Points, in no order, along strands that fork, close into loops and pass close to each other.
In the rows, zero is written as 128.
Two points are linked if the straight distance between their rows is under 152. Some points are linked to none.
tesu: [ 93  69  91 132 172 159 118 157  90 127 154 115  97 154 127 157 121  90
  56 194 119 154  94 136  75 123 120 143 125  94  96 130 120  78  73 129]
fodi: [183 164 113  51 104 138 163 135  94 161 124 147 154 125  99 149 108 155
 164 110 114  90  89 202 153 136 170 141 119 164 138 157 138 176 116 107]
gubeg: [109 160 120 123 122 118 151 156 102 130 116 106 131 118 176 151  96 112
  54 149  65 133 114 107 174  90 171 134 116  85 125 130 149 170 108 116]
Liki: [171 132 125 139 120  97 129 136 192 115 101 137 152 132 136  96 138 113
 144 104  78 163 147 134 108 115 115 123 175 158 172 137 106 167 148 147]
bisi: [138  96 140 137  91  97 115 116 121 114 127 100  99  98  94 150 124 130
 122 121 126 125  97 135 153 112 143 183 118 165 143 110 200 166 133 128]
pufi: [154 139 106 157 132 127 157 118 104 109  96 134 160 124 165 134 126  68
 135 127 140 141 130  81 151 170 133 135 120 110 122 175  71 120  99 126]
Mek: [ 67  80 122 103 131 161 102 147 109 144 133 128  71 138 136 160 151 131
  56 190 126 117 154 130  56 140  96 159 123 171 153 103 126 105  95 115]
keve: [156 160 135 108 161 135 129 113 125  93 111 101 155 132 144  73 117 114
 143 111 159 130 131 119 169 140 188 131 157 141 110 179  75 136 154 101]
Tukuf: [ 96 103 143 125 105 115 121 123 142  92 112 172 139 148 141 100 186 149
 122 117 194 141 148 114  79 178  70 133 146 167 142 132  89 129 186 152]
kofut: [143 133 129 113 162 116 166 118 131 119 117 133 145 131 141 135 119 100
 136 102  68 164 107 119 138  78 159  95 138  84 129 183 140 135 114 160]
kuv: [104  83 132 107 175 185 121 147 127 122 169 132 127 179 131  95 150 103
 109 158 165 195 132 146  48 168 101 101 161  83 155 124  91  79 139 114]
Lon: [140 194 132  94 107 124 173 140 126 180 155  86 134 122 117 141  95 162
 105 120  84  96  99 122 186  96 181 102 120  95 142 136 212 162 155 143]
Kofuv: [ 99 136  87 130 102 109 130 136  71  93 149 117 143 109 125 171 152 162
 127 152 147 125 108 148 172 138 149 187  81 158  75  91 160 135 118 112]
taz: [136 101 118 150  77  88 115 107 140 150 125 162 128 118 130 174 142 176
 134  92 109  70 104 171 120 126  58 159  72 177 133  56 148 120 132 117]
bukim: [110 128 160 130 140 154 144 108  93 133 114 109  83 106 120 119  90  95
 111 124 114  96 117 126 148  73 168 113 127 128 123 158 141 115  82 119]
zagud: [ 65 133 111 112 147 132 128 172  75  97 137  95 116 128  91 159  96 131
  64 228 126 149 129 123 154  90 180 124 104  94  66 160 160 143 100 126]
Zok: [123  94 112 201 135  91  93 103 171 126 153 121  94 127 135 141 137 106
 152 183 137 169 148  84 113  77  80 131 132 126  91 158 133 101 108 158]
segon: [156 161 139 108 137  79 142 160 156 102 102 129 120 117  87 156 142 149
 167 128 173 101 140 135 171 169 184 162 135 149  87 132 163 167 120 156]
mup: [182 117 142 157  98 138 105  98 201 132 122 145 129 132  92  66 131 120
 180 113  87 178 134 139  90 123  82 128 188 169 188 125  91 120 159 138]
poguz: [ 78  62  90 152 150 137  96 138 120 115 135  92  75 125 150 166 147 109
  36 197 123 126 114 101  65 117  83 170 140 147 113 128 113 107  82 112]
Rurud: [104 171 133 104 123 109 159 178 148 140  98 161 128 124 125 186 153 138
 104 108 115  77 165 114 111 185 126 135 112 125 131  89 121 140  89 168]
Vumu: [166 148 108 151 130 132 161  73 147 150 113 130 132 113 185 149 120 113
 143  89  40 159 104 100 148  77 117  99 115  76 151 154 144 113 113 123]
sobek: [162 151 125 173 164 134 130 117 166  91 129  70 138 117 141  84  93 100
 127 168 122 181 123  84 197 131 198 120 126  80 134 135 152 136 138 106]
lifa: [166 155 162 164  96 103 139  72 138  89  87 139 138  95 164 100  95 138
 139  66  99 107  88 133 200  64 134 115 109  95 122 122 149 161 139  81]
pusen: [164 127 145  99  97 102 122 104 129 108 125 131 139 105  64 109 108 174
 152  85 187  96  81 165 174 172 144 191 119 187 117 108 143 169 179 102]
Mefeg: [189 143 112 154  97  87 118 101 113  94 110 111 162  98 153 123 112 115
 177 144 123 169 113 103 218 122 157 170 117 141 113 156 127 166 145  84]
lita: [ 96  91 118 140 113 149 127 127  60  89 143  56 131 112  89 119 112 118
  79 174 151 158 109 116 166 119 161 158 121 142 107 122 182 153 145  92]
bipel: [ 98  92 107 155 163 106  81 150 184  92 143 110 118 147 138 138 113 101
  37 205 145 166 157  89 108 128 122 141 118  87 120 126 119 134 131  96]
mip: [123 101 141  68 156 135 113 133 111 120 157  83 109 153 100 147 146 110
  94 163 159 143 115 104 124 161 168 178 118 126 136 144 146 100 143 132]
Meves: [175 171 143 207 117 160 158  67 193 128 104 132 122 113 122  84 121 115
 167  64  96 124 100 120 135 126  99  91 146  86 156 127 105 101 116 146]
ven: [157 144 144 111 129 125 125 153 184 165 134 151 163 164 112  99 146 149
 170  81 121 119 166 141  94 176  90  96 153 124 167  70 109  96 178 128]
sese: [ 82  87  87 141 104 136 109 124  75 139 150  85  97  96 146 169 141 145
  92 144 105 101  93 127 119  73 108 153 114 165 101 127 167 128  95 148]
futuz: [125 142 133 109 121 108 157 116  65  87  92 125 123 108 133 172 135 121
 135 133 116 116 106 111 194 102 171 152 101 115  65 178 149 144  87 115]
zibu: [156 119 149 114 148 144 125 124 134 124 152  92 140 110  67  69 107 147
 175 114 193 158 101 144 158 169 189 123 153 138 131 132 181 152 193 140]
pebe: [132 151 139 128 133 174 143 138 149 211 110 123 117 135 112 149 126 137
 130  65   4 123 144 120  81 112  66  94 158  84 184  86 135  85 114 114]
Des: [ 83 122 127 106 164 144  98 118 131 152 150  95 101 145 151 150 111 111
  55 159  95 113 152  84 108  76 121 121 116 109 119 143 115  92 107 113]
Lam: [ 85 124 141  88 103 148 155 153  88 133 124 143 134 124  98 143 146 139
  85  82 114 100  95 168  77 124 123 115 135 140 157 135 133 157 123 172]
fon: [ 85 130 142 121 146 148 109 103 152 171 124  99  93 134 144 140 126 127
  74  97  53  99 163  77  90  62  78 115 157 126 145 126 112  94 116 120]
Tasa: [198 160 145  64 133 153 145 164 150 157  85 167 161 142 108 123 146 117
 202  84  83 108 161 139 109 161  98  90 181 129 170 129  80 142 108 103]
Pasad: [101 150 149 137 119  81 134 136 153 113  99 157 152 140 164 129 118 146
  85  65  83 101 157 121 146 103 114 115 106 102 118  67 113 135 150 129]
gugu: [133 170 117 130 142 134 134 148 174 185 192 121 136 150 116 102 112 164
 159 136 159 121 167 183 125 134 165  98 141 140 146  87 155 125 155 125]
Zekin: [117 131 153 169  96 115 122  97 125  87  78 156 129 105 140 105 120 109
 121  80 153  77 139 114 146 121 112 137 119 158 112 132  73 131 116 112]
kas: [ 92 147 102  90  94 149 145 133  19 114 125 111 126 105 127 170 127 145
 104 153 112  91  88 149 173 112 165 161  76 142  66 133 137 113  87 129]
sisil: [119  85 172  91 164 107 110 133 164 142 147 125 101 159 111 147 144 112
 122 146 158 155 146  84  91 163 127 134 119 106 157 120 151  95 154 169]
Kup: [111 129 127 175 170 147 137 127 160 102 146  99 135 126 111  76 130 100
 121 137 165 153 133 105 104 128 149  93 161 101 136 161 124 126 138 151]
kome: [150 143 161 134 162 126 130 123 113  91 111  76 143 115 104 101  96 118
 152 153 156 152 137  74 222 144 210 111 117 104  95 154 172 141 164  98]
Lupa: [108  97 144 155 151 133 134 115  90  85 122  78  93 118  99 113 106  80
  84 141 152 124  98 102 143 104 158 159 146 131  97 153 134 109  98 107]
nitil: [170 136 143  59 151 128 128 154 136 132 145  95 137 151 106 124 161 115
 130 125 160 133 115 125 124 188 172 164 159 141 150 136 118 136 146 148]
gutid: [178 144 145  97  97  73 148  96 121 110  76 166 110 107 152 194 135 153
 167 105  99 100 102 136 191  87 141 161  88 121  86 151 170 163  96  99]
meki: [108 116 179 104 149 167 157 176 130 145 111 134 107 120  84 129 129  90
 112 108  82 125 148 121  62 121 113  69 192 116 189 128 120 141  85 155]
Benod: [158 102  89 214  82 123  84  85 135 134 146 132 133 116 162 102 121 124
 180 126 117 146 105 148 144  96  71 146 119 154  95  97  94  91 127 137]
boz: [132 121 108 208 117 142 113  79 139 154 149 101 113 116 157 116 109 112
 143 102 112 119 114 106 142 100  93 117  95 103 118 103 131  80 119 136]
vem: [146 153 180 108 156 163 142 154 188 153  90 162 137 137  63  98 121 159
 176  54  60  97 148 152  89 125  89  43 169  87 186  74 147 121 132 129]
Lenof: [145 145 145  94 132  88 126 128 141 144 113 154 171 127 148 136 126 150
 151 109 141  87 158  97 167 157 147  89  77 156 163 135 134 144 178 123]
geb: [ 65 125 101 105 141 126 152 184 103  98 140 114 130 128 111 178 162 123
  50 168 141 145 109 108  87 167 138 152 125 102 115 149 151 155 104 178]
lopep: [109 115 125 133 118 142 116 133 156 157 106 123 113 139 116 124 146 137
 119  77  34 123 162 134  64  75  55 121 180 147 166 107 120 108 125 121]
fafe: [ 81 127 100  71 155 130 120 167 109 127 147 150 139 183 148 145 140 146
  80 172 112 145 159 171  92 120 143 141 112 117 101 102  94  96 122 130]
vebe: [ 91 126 162  86 166 174 142 190 140 152 139 161 145 155 101 109 140 135
 151 109 100 151 164 138  66 155 105  30 166  63 164  70 123 101 141 158]
dudun: [ 53 106 171  94 125 161 141 155  96 126 144 123 100 136  99 100 123 142
  65 127 165 123 111 153  86 125 148 105 144 121 153 123 168 145 158 164]
Kiz: [100  95 164 108 156 156 128 145 140 121 137 163  93 147 105  93 151 135
 168 143 200 167 166 176  58 141 110  97 202 148 143 142 117 135 135 138]
fudi: [110  73 147 155 126 174 119 116 131 150 140 147  78 139 103 100 156 113
 167 122 154 157 150 144  37 131  45 108 190 145 159 120 121  85 117 135]
mak: [ 88  94 143 105 142 163 131 163 105 105 126 159 102 118 109 113 149 123
 131 168 211 152 148 160  68 189 137 133 169 173 155 140 109 161 118 130]
seta: [161 122 137 178 113  73 109 100 190  85 108 130 128 135 158 100 130 104
 132 125  69 171 135 104 140  64 100 144 159 132 121 138  88 128 129 140]
ramu: [122 104 121 136 134 166 135 124  91 133 172  95 124 118  74  99 125 126
 166 143 202 178 104 150 121 152 156 126 155 135 139 159 183 143 154 142]
livel: [ 85 149 104 113 178 161 115 125 164 155 175 132 149 183 146 104 133 158
 113 134  90 162 187 133  87  93 112  76 130  91 137  99 113  71 161 120]
Pib: [161 129 151  65 169 133 150 144 104 120 120 133 168 127 120 117 121 113
 161 112 108 154  95 124 154 134 193  73 120  99 146 176 141 140 154 162]
Gebam: [ 82 110 109 167 141 123 121 143 103 132 145 144 135 112 124 151 102 122
 150 180 141 158 157 134 137 105 160  91  83 116 121 144 170 145 116 137]
Pubi: [128 101 125 151 134  70 103 120 144  74  99 132 107 123 175 151 145  95
  95 152  78 147 140  89 134  74  95 173 140 137  92 130  85 125  88 121]
suk: [ 97  75  90 183 124 124  92 121 133  86 136 106  86 132 145 130 159 106
  71 211 187 142 119  97  79 138  70 178 146 160 103 152  95 108 109 109]
Gikev: [ 99 125 145  62 139 151 141 200 116 184 161 163 143 172 118 159 136 150
 114 146 104 154 148 154  63 172 115  84 124  76 169  70 133 105 143 172]
fode: [ 70 136 111 130 168 168 127 171 140 161 178 144 111 166 127 117 127 142
 117 190 181 152 181 161  76 134 133  80 139  82 110 126 140 119 124 141]
moli: [135 145 151 155 152 180 144  89 161 133 124 128 130 122 108  86 129 116
 149  61  92 127 127 111  93 126 100  63 148  91 179 120 104  75 127 140]
zuguf: [172 142 153  85 150 126 106 122 159 118 124 115 136 157 129  84 139  98
 144 116 155 129 149 119 123 163 148 161 173 159 136 148  49 106 146 117]
sal: [125 136 133  95 154 124 117 143 139 149 110 154 174 139 152 123 121 116
 142 148 112 122 204  89 131 144 147  66 102 151 178 146 102 128 152 112]
Sidip: [ 48  88 113 131 161  93  87 136  98  66 140 141 101 111 149 177 139 144
  73 201 131 137 139 102 131  74 115 144  81 120  61 126 138 123  92 113]
vek: [ 94  66  86 184 132 162 106 111  96 128 174 100 104 136 144 108 115 120
 126 190 180 186 107 161 122 130 124 150 115 120 108 109 169 107 143 107]
kemep: [172 162  95 161 123 114 139 105 134 117 155  72 163 113 153 112 106 129
 148 136  94 173 111 112 209  98 176 122 115 111 138 131 179 159 158  94]
Zipel: [182 156 143 201 134 117 121  82 176 112 120 102 107 115 155  97  97  85
 169 169 127 162 137  76 186 113 159 130 132 101 118 157 110 106 110 111]
pag: [168 142 138 110 113 113 144 122 137 156 116 118 110 146 147 145 119 130
 108  84  78 103 106 165 140 111 140 168 126 124 130 101 133 123 115 114]
poris: [221 142 153 169  81 122 116  58 158 143  83 178 123 120 155 106  95 112
 207 108 113 125 115 117 182 127  99 146 109 127 104 133  68  96 122  98]
gon: [ 70  92 140 110 154 111 101 133  52  80 138 104  90 109 113 178 111 132
  91 201 117 130 115 101 177  63 160 142  79 112  50 132 170 112  86 109]
vusuf: [149 139  98 108 133 135 147 130  91 144 138 151 179 155 160 131 108 119
 146 102 112 143 120 157 157 158 160 130  85 102 124  99  95  98 141 119]
zuza: [ 69 117 117 134 192 140 110 161 146  92 158 109 131 141 111 115  90 119
  42 210 140 166 139 107 130  98 172  85 118  64  95 160 142 133 138 113]
fim: [102 106 147 120 131 109 131 143 120  86 112 167 152 125 117  99 174 159
 153 115 231 139 118 125 111 206 125 117 133 143 114 141 129 153 188 177]
Goni: [145 140 140 128 144 145 124 131 152 147  76 166 134 133 137 105 101  95
 160 133  88 122 215 107 129 132 129  88 136 145 169 122  84 111 109  88]
pov: [114 159 121 159 145 136 133 131 185 157 176  91 110 151 123  94 115 161
 109  99 102 140 134 184 105  92 148 122 163 106 135  73 158 116 146 143]
fod: [159 138  87 179  66 108 114  96 136 133 135 139 142 116 121 131 142 141
 173 100 155 109 106 155 135 134  81 170 124 168  94 127 104 137 126 144]
Rekik: [176 183 126 109 130 145 158 137 113 156 131 132 184 112 118  85  91 164
 161  87 171  74  96 156 199 193 185 105 113 134 118 113 125 158 175  97]
bik: [182  96 129 100 139 146 120  98 122 165 128 125 110 146 119 145 149  92
 184  98  80 139 126 125  86 118  83 135 149 138 150 146  94  63  99 130]
nimi: [146 176 128 193  73  88 105 111 159 108 131  88 139 115 170 106 130 112
 103 130 149 104 135  66 185 127 117 161 125 133 128 117 110 155 151 111]
Botuv: [ 81  99  96 143 182 146 112 126 153 149 146 147 128 161 146 142 125 126
 116 148  69 184 170 120  79  73  84  89 135  78 107 110 120  71 120 140]
lobi: [102 121  90  92 134 116 135 157  76 107 156 131 165 161 137 149 128 143
 109 161 131 167 111 164 151 142 174 156  82 108  91 101 140 116 142 134]
diga: [109  86 101 189 147 111  85 107 138 147 175  89 102 124 157 160 116 111
 116 168 120 156 117  77 137 101  98 137  91  81 101 102 168  87 122 139]
Riv: [147 127 140 135  86  93 129 109 137 125 115 168 140 107  86 148 111 172
 145  82 159  63  85 180 145 161 103 170  78 173 133  74 149 156 139 110]
Gari: [ 92  50 124 144 113  88  82  89  98  69 146 121  85 109 137 143 168 152
 143 176 170 159 101 113 132  94  87 177 113 178  85 135 170 120 143 132]
bos: [157 160 144  90 132 113 153 135 165 169 134 156 151 144  89 144 129 162
 164  70 117  85 122 169 116 117 120  81 121 112 136 126 160 149 134 161]
Sirus: [170 129 150  89 122 121 108 110 150 141 104 185 147 121  93 101 103 156
 180  91 156  95 146 166 127 165 120 137 124 200 157 119  79 147 152  93]
Zevor: [107 128 112  66 126  91 134 135 103 103 103 158 156 131 150 183 168 136
 111 130  91 120 140 112 122 124 135 146  90 169 141 152 112 143 117 137]
fivi: [191 149 129 148  93 113 125  91 102 115 109  94  90 121 202 142 129 118
 141 128 120 109  97 107 209  96 134 198 122  95  57 114 128 104  96  75]
zeku: [ 93 132 128 140 109  89 121 150 166 138  98 145 115 115 143 189 155 130
  82 129  98 105 182  75  99 155  82 157 118 155 160  88 123 147 112 146]
taked: [119 109 125 165 145 128 125 144 147 117 114 141  99 150 117 138 146  95
 135 133 133 140 161 125  78 147  91 154 160 117  97 110  87  86  83 152]
sudil: [ 92 177 158  99 106 168 152 139 111 190 131 113 107 124 131 127  93 133
  62 102  73  72 125 127 115  96 139  84 123 101 163 117 133 124 113 148]
beli: [ 92 170 102 117 127 100 156 176 133 114 130 111 121 117 112 195 161 142
  83 146 130 110 130 103 137 163 154 169 120 113  98 118 168 168  91 182]
vulu: [ 70  74 106 154 149 153 119 136 104  79 146 124 105 146 131 103 126 132
  91 210 221 192 124 156 123 158 133 146 127 113  96 146 157 143 162  88]
foz: [ 90 142 139 158 175 180 154 131 147 111 124 123 135 125 121  84 124 103
 102 108  92 147 142 105  74 111 121  51 175 101 178 140  94 117 110 142]
mipu: [ 97 142 133  60 174 141 142 168 101 125 138 140 131 173 122 155 131 111
  96 165 127 125 145 130 108 125 157 119 119  91  92 157  85  85  94 154]
Zopib: [135  72 130 156  79  85  77  93 125 100  94 170 104  94 156 158 143 149
 151 120  96  95 112 133 128 103  52 165  91 190 110  79 106 103 103 124]
pur: [163 120 129 181  66 119 109 131 163 168 117 129 132 129 131 130 134 113
 124 108 105 125 134 118 102 184  68 169 131 156 183  75 102 122 141 135]
mekez: [104  87 119  85 134 137 114 113  80 115 125 168 116 121 110 144 145 140
 162 133 138 128 132 190  90 101 137 140 120 196 113 156 110 112 100 127]
Figo: [ 91  83 100 151 134 166 110 103 109 123 162 110 107 140 140 102 157 105
 104 185 206 162 129 109  67 136  85 127 150 157 145 191 116 113 143 106]
lirag: [127 170 120  89 120 136 165 178  71 120 111  92 154 121 128 131 100 120
  89 178 115 125 120 113 198 148 213 123 116 108 115 145 158 175 129 124]
Tis: [185 176 166 142 103 101 142 104 181 122  74 147 135 108 145  96  89 146
 148  83 131  72 130 139 182 113 148 113 131 138 133 126 134 182 141  85]
noka: [145 149 148  88 105 177 151 170 118 204 139 132 141 141  83 155 140 141
 144  66  46 102 118 171  64 138  70  86 147  93 189  90 124 119 102 131]
bube: [107 116 136 155 130 101 114 127 103 121 124 103 103 103 185 163 104 114
  58 120  63 128 105 103 162  69 126 155 103  80 103  82 149 136 100 118]
Tifib: [118 148 109 118 135 172 138 153 110 202 183 107 111 146 118 164 134 114
 131 132 123 119 137 141  83 132 124 112 130  91 137 122 137  93  84 166]
davuv: [ 95 133 120 132  97 117 149 150 101 130 143 145 150 108  79 134 124 180
 142 114 186 101 116 176 137 142 149 116 113 157 125 122 198 187 165 144]
bami: [174 169  99 126 103 157 179 122 128 180  90 149 152 135 196 155 127 113
 121  80  44 120 137 111 127 125 106 105 126  86 160 134 109 124 103 102]
kis: [136 159 108 141 108 133 152  99 123 166 153 122 158 121 112 143 130 143
 155  67 126  93  97 141 139  99 116  88  94 109 131 156 171 138 137 153]
til: [190 159 143  97  97 119 151 101 127 170 104 128 139 124 147 163 123 124
 144  94 137  75 110  87 175 176 137 137  82 119 161 147 149 135 140 112]
Kav: [ 77  94 122 115 159 143 111 171 118  92 126 136 124 140 125 109 128 127
  80 215 189 158 165 154  96 147 170 128 139 149 129 151 129 165 133 102]
besar: [213 155 153  99 106 104 138 106 152 113  77 154 153 100  82 108 107 163
 174  79 173  75  73 137 179 194 131 175 125 170 117 157 103 201 151 108]
puliv: [101 120 115 146 113 132 140 127  88  81 116 154 146 103  99 130 158 132
 152 119 222 120 108 125 118 206 126 157 116 157 103 154 100 141 133 153]
lerum: [ 78 116 113  63 131 167 136 139  55 126 165 144 123 147 109 146 166 150
 137 155 180 133 115 177  79 124 140 129 126 151 101 175 121 107 118 151]
dofe: [169 132 116 182  72  76  87 113 110  92 120 102  96  84 194 158 150 127
 131 153 111 104  99  87 195 106  84 210 112 141  84  91 126 131  82 111]
ruvof: [197 172 153 106 126  83 158 122 188 148 114 151 163 134 102 123 100 176
 157  78 132  63  96 174 169 119 141 115 115 133 125 124 170 178 162 108]
razoz: [ 87 113  96 143 112 127 110 110  74  76 128 147 123  95 114 152 164 155
 157 164 201 142 115 137 133 177 135 188  89 186  81 137 120 120 117 117]
gar: [106  97 130 148 118 116 106 121 157 108 139 142 147 157 156  74 139 136
 117 139 185 173 148 125 105 153 106 128 133 139 146 107 111 121 205 125]
gadi: [143 156 142  94  88  92 142 103  98 144 133 110 128 110 134 170 113 163
 125 108  94  76 103 120 199  75 145 132  82 130 119 134 196 160 138  96]
nepu: [106 116 119 214 164 130 112 137 190  82 123 124 136 132 138  85 102  82
  84 174 143 171 162  83 109 130 122  99 148  89 135 129  90 120 124 119]
kerip: [168 109 151 187  94 139  93  80 187 125 130 156 123 114 102  47  78 131
 175 108 131 165 116 166 131 131 113 136 150 169 164  89  87 120 170 117]
Dul: [ 83  99 119  94 119 147 135 151 106 132 115 155 138 148 117 141 174 135
 103  99  98 129 155 134  49 125  69 120 158 156 163 122 107 116 134 142]
Letun: [ 46  77 124 105 156 131 132 128 104  99 128 182 103 153 143 175 181 142
  95 167 168 149 139 106  64 158  75 132  90 110 102 134 126  80 123 154]
zas: [164 172 114 134 105  89 147 126 158 124 103 142 118 129 114 167 155 138
 167  92 137  88 139 149 140 121 119 157 146 144  81 154 123 153  91 156]
vop: [150 113 117 172  79 111 115 117 138 143  94 116 109 113 162 162 148  89
 101 117  87 111 130  77 113 153  71 177 119 151 162 110  97 121  99 135]
sobu: [100 162 134  77 108 143 157 169  86 138 139 146 149 112  78 143 150 169
 138 115 177  77 110 169 113 151 154  91 127 150 130 157 151 180 129 177]
finu: [117  68 111 180  83  98  75  95 107  94 130 127  79  72 140 156 152 152
 165 165 154 103 104 125 135 103  78 176 107 209  89 122 147 123  95 137]
Geri: [151 121 172 127 126 132 124  72 112 111  83 139  92 113 133 116 108  96
 152  87 140  81 121 116 159  95 133 138 122 146 109 163  92  91  98 100]
zado: [151 111 135 150 103  64 105 112 125  81 126  99 115 102 100 152 138 124
 163 161 144 156 129  95 190 110 145 178 117 153 103 143 176 160 132 125]
Bimit: [142  89 123 124 119 153 111  86 103 132 169 117 116 126 100  90 130 129
 177 120 200 165  97 159 108 150 122 167 153 162 126 152 117 114 155 127]
lamub: [150  90 137 105 130 164 124 112  99 159 159 132 115 126  94 134 148  92
 186 115 167 140 117 139  70 157  96 128 155 151 165 153  99  96 103 138]
lilaz: [192 164 105 176 106 144 143  67 160 148 140 118 153 103 123  98 110 134
 187  82 121 126  84 148 156 122 123 109 122 125 155 154 138 140 138 125]
mori: [ 95 112 115 151 133  94 127 133 105 142 153 121 127 123 146 192 116 128
 101 123  96 149 108 107 151 105 120 141  76  67  96  82 177 116 123 164]
ful: [120 135 111 166 114 121 154 144 111  95  86 162 162 110 136 126 131  98
 128  94 158 111 132 124 129 176 127 126 124 131 119 136  83 150 109 150]
Mez: [137 169 153  46 192 152 137 171 134 143 126 123 140 167 141 110 113 111
 108 166 104 131 158 123 133 128 196  82 140  87 128 156  90 105 116 132]
Dipi: [221 163 153 146  93 129 147 104 179 152  60 190 148 145 138 115 116 116
 199  79 105 108 145 113 149 173  84 120 133  96 130 119  74 101 125 113]
tega: [124 147 104 135 145 168 104 113 121 155 141  89 123 150 164 103 115  90
  95 153 119 108 166 124 120 108 140 138 130 144 130 130  77  89  99  81]
siro: [129 160  93 192 115 123 112 124 127 110 125  84 124 120 187 113 116  93
  94 157 130 113 155 101 168 100 134 161 127 126 100 131  92 142  89  81]
nugu: [ 50  93  86 115 147 147 140 137  78 111 163 142 105 154 139 152 177 151
 106 175 184 158 115 159  82 117 103 133 121 119  71 168 147 110 122 146]
zava: [161 126 103 110 148 108 160 159 141 131  97 156 153 140 140 155 141  94
 153 119  68 166 151 140 109 127 132 119 158 115 147 151 110 150  95 157]
bag: [105  70 135 159 148  74 100 109 131  82 146 113  90 118 108 163 147 114
 142 192 166 169 129  72 128  95 116 147 118 137  90 173 172 119 129 143]
vemor: [202 161 137 155  76 138 153  91 167 171  56 153 119 138 191 134 126 118
 143  80  56 107 145  95 138 129  79 134 140  95 146 113  97 104 112  76]
saruz: [146 160 168 155 123 111 141  91 135 121  98 144  93  94 188 132  81 133
 131 115  81 117 133 111 195  44 163 103 106  71 110 120 171 144  96  83]
doba: [113 180 155  70 143 171 157 185 144 175 135 160 160 157  83 121 131 168
 149  69  48 106 148 156  83 122  94  31 163  66 158  76 118 103 139 146]
pom: [114 117 117 149 137 164 140 138 120 167 169  78 113 132 126 133 137  91
  81 110 107 142 104 121  70 130 111 127 153 100 167 129 137 112 110 156]
nifuz: [186 139 174  71 161 145 153 122 153 143 117 149 145 125  95 107 112 127
 180  68 101 117  93 162 128 132 155  60 134  96 165 142 147 136 133 154]
ginem: [ 84  68  95 145 136 143  99 108  87 116 130 127 101 118 159 131 139 134
 125 144 124 112 131 161  93  60  95 126 140 185  86 138 118  93  93 126]
tep: [153 171 144  95 158 138 135 142 126 118 108 108 175 110 134  54 115 148
 129  95 156  91 110 128 184 155 206  83 141 146 118 147 121 171 182 122]
ret: [106  78 110 180 128 165 108  96 131 153 153 112  96 132 140 106 149  98
 126 153 140 141 141  91  53 117  42 116 157 153 150 149 100  64 119 131]
zagi: [111 137 138  76 117 136 126 158 130 179 188 115 116 159 114 115 126 169
 100 145 171 104 139 177 112 156 164 135 130 163 163  85 165 125 176 122]
robi: [108 155 148 134 143 157 144 124 120 130 152  92 112 133  98  94  93 127
 109 102 125 117 106 165 151  95 186 116 135  90 114 108 165 119 129 147]
Pab: [135 150 106 115 122 105 124 106  99  80 127 115 165 135 127 110 147 144
 151  94 167 120 119 150 160 111 154 160 140 166  74 175  87 140 148 113]
Nonev: [120 153 113 119 173 138 136 194 151 148 173 113 142 163 114 108 129 138
 136 164 178 147 156 166 119 166 182 104 155  91 104 109 140 141 133 160]
zek: [122 155 144  70 158 146 134 198 105 134 119 137 160 119 116  71 108 149
 125 156 141 115 133 168 139 152 213  66 148 153 143 135 123 177 157 145]
Poza: [123 132 137 119 118 104 120 144 115 136 122 144 159  93 105 127 101 160
 161 137 161 109 145 137 165 141 175  90  98 182 158 145 176 191 172 122]
tuto: [160 129 125 153  81  69  84  89 106  85 143 135 173  99 149 103 108 150
 167 127 148 142 114 116 211 114 124 167  95 172 122 116 108 160 182  75]
rufid: [167 171 114 188  75  86 125 139 182 154 125 120 146 120 159 119 117 124
 123 120 131 100 153 110 158 164 111 152 124 150 163  84 115 159 148 118]
dud: [102 101 109 149 108 107 115 129 131 131 150  97 113 123 129 143 152 125
  97 131 133 138 121 124 104 110 114 157 133 152 141 124 164 149 138 149]
kal: [154 174 156  73 106 145 171 153 129 191 120 110 133 122 137 131 102 137
  86 101  70  88 100 131 143 130 167  89 125 105 193 132 162 157 141 143]
tabef: [110 133 129 101 152 145 132 172 126 135 118 155 167 126 128 100 136 133
 132 131 137 127 173 141  96 144 150  66 145 144 169 139 110 161 144 142]
rop: [133 124 179  92 180 136 125 140 168 166 142 114 106 162 121 136 107 103
 105 116 100 139 148  98 119 150 153 110 119  65 157  93 136  78 136 153]
bufa: [ 82 108 110 135 164 121 110 133 172 125 156 141 156 174 165 110 145 147
  95 156 152 181 170 103  88 143  95  90 119  83 135 123 129 113 195 137]
zib: [171 149  96 175  46  84 114 105 122  96 117 113 128  93 130 147 152 135
 148 127 146 109  83 123 180 146 102 223 128 174  90 115 118 157 110 126]
dufi: [211 152 140  75 138 127 138 152 135 130  81 157 144  94 103 117 126 134
 183 105 176 100 112 137 162 231 166 157 155 167 131 148  80 187 118 126]
nadab: [199 135 106  93 124 142 136  97 120 158 155 128 164 126 107 110 103 139
 185  78 125 142  78 182 144 139 148 146 124 153 158 141 119 143 157 104]

A piece is all that can be reached along the links. How many separate loops has the piece of each point below (a circle has one, a figure eight two, a Y none), and how many tips (points with one link)?
Des: loops 0, tips 9
Pib: loops 0, tips 7
fim: loops 0, tips 8
besar: loops 0, tips 9
Kiz: loops 0, tips 5

A fork is a point with three links, a tip a point with one. Leave the first point through the second and follow the links. Name the first fork or tip that comes.
siro / nimi: geb
geb / beli: lopep
dufi / besar: bag

How many points has the smallest loop of links through each point below? Write - if it is on no loop.
pusen: -
Lam: -
ramu: -

Name the points in between on the shortest way along the links from the first point to the second, in order.
fivi / sobek: dofe, zib, fod, Benod, boz, diga, Zok, bag, zado, Mefeg, kemep
zeku / sal: vop, pur, rufid, nimi, siro, tega, Des, fon, lopep, Dul, Lam, sobu, davuv, Poza, Lenof
Tifib / dufi: pom, dud, bisi, zado, bag, Gari, finu, Zopib, taz, Riv, pusen, besar
robi / futuz: bukim, Geri, Zekin, ful, puliv, razoz, Kofuv, kas
sobu / sisil: davuv, Poza, Lenof, sal, tabef, zek, tep, keve, zuguf, nitil, mip
kis / Pubi: bos, nifuz, Pib, kofut, zava, Liki, seta
